Each scene shows the same named points in several views. A view is turned or mirrored, and shifted as a whole, has a little noise and may leave points out.

Scene 1
View 1
Debos: [ 13 -40 -16  16   2  10 -12  10  40]
Sipev: [ 29 -25 -28  22 -18 -11   2  27  14]
Fure: [-10 -24  -4  15  11   2   9   6  31]
sulib: [ 22   0 -20  21   5  -6 -13  18  -1]
ruf: [ 25   0 -40  23 -27 -33   3  20  -3]
Bogut: [ -8  -1 -13  15   3 -18   9   4  10]
bidal: [ -7 -22  -9  14   8   4  -2   4  33]
Rumuf: [ -6  -6 -20  18 -11 -28  21  12   9]
gipap: [-23   3 -12  12  -1 -26  18  -1  13]
Sukip: [ 38 -19 -26  25  -8  -7  -6  34   3]
dup: [ 17   7 -33  22 -17 -31   5  17  -6]
nibav: [-26 -16   7  11  25   1  10  -1  30]
View 2
Sukip: [-15 -41  -4 -28 -19 -20  -6 -29   3]
Bogut: [ 17 -15  -9 -11  14 -19  14 -10  10]
sulib: [ -1 -24  -8 -30  -8 -21  12 -23  -9]
gipap: [ 26 -13  -9   0  23 -12  18   0  18]
Rumuf: [ 12 -27  -4   3  11 -11   7  -3  19]
ruf: [ -2 -52   9  -5 -15  -8   5   0   1]
dup: [  0 -41   6  -5 -11  -9  15   0  -2]
Debos: [ 20 -27 -18 -45  12 -28 -23 -41  16]
bidal: [ 25 -12 -21 -31  23 -26  -6 -30  19]
View 3
Sukip: [-15   3   1   8   0 -32  11  19  10]
sulib: [-24   5 -13   5  -9 -15  -8   9  12]
Rumuf: [ -3   2  12  31   7   3 -18 -10   6]
Debos: [  3  16  16  -1 -42 -13  11  -3   7]
bidal: [  5  16  11   7 -38   7 -10 -10   9]
gipap: [ -5   5   8  29  -3  23 -33 -20   7]
ruf: [-27 -13   4  20   5 -28  -2  -3   1]
Fure: [ 11  19  12  10 -28  11 -13  -6  12]
nibav: [  9  22   1  14 -23  31 -35  -9  17]
Sipev: [ -8  -2  13  13  -2 -27  10   6   6]
Bogut: [ -9   6   2  23  -6   9 -24 -11  10]
dup: [-25 -10   0  26  16 -15 -13  -3   2]
View 4
nibav: [-33  -8   0  12  16 -11  18 -10  39]
dup: [ 14 -13 -22 -15 -17  -3  26  15  -2]
sulib: [  8  10  -5 -11   5  -1  15  -3  -7]
Sukip: [ 18  16 -25 -20  11   5  38   0 -15]
Debos: [ -8  27  -3 -14  41  -3  25   9   4]
Sipev: [  9   8 -29 -22  15   1  43  12  -3]
bidal: [-24  10  -5  -5  34  -8  27   8  26]
Bogut: [-13 -11  -9  -1   2  -9  22   6  22]
Fure: [-27   5  -9   1  31  -7  32   1  29]
View 5
dup: [-10  -4  14  -6 -17 -17  -7 -16 -14]
Sipev: [ -2   9  -4  -8 -16 -13   4 -29 -24]
Rumuf: [ -2 -14   8  13 -11  -3   1  -4  -1]
Sukip: [ -1   8   6 -19 -19 -28  -2 -34 -32]
Bogut: [  2 -25  10   6 -30  -1   3  -6  -2]
bidal: [ 19 -26 -13   0 -46   5  18 -20 -11]
ruf: [-25  14  15  -4  -8 -10 -13 -12 -14]
nibav: [ 24 -51   5  15 -41   2  16  -4   1]
Fure: [ 31 -28 -20   9 -32   3  28 -23  -9]
Debos: [ 22  -8 -26 -11 -42   3  20 -34 -24]
gipap: [  3 -34  12  18 -25   6   5   2   9]
sulib: [ -2 -12  16 -18 -37 -18  -5 -23 -24]

Which points are out of place in each view (at most two, in the order of its rows)? Write none if all are in place.
view 1 => nibav
view 2 => none
view 3 => ruf
view 4 => Debos
view 5 => dup, Fure
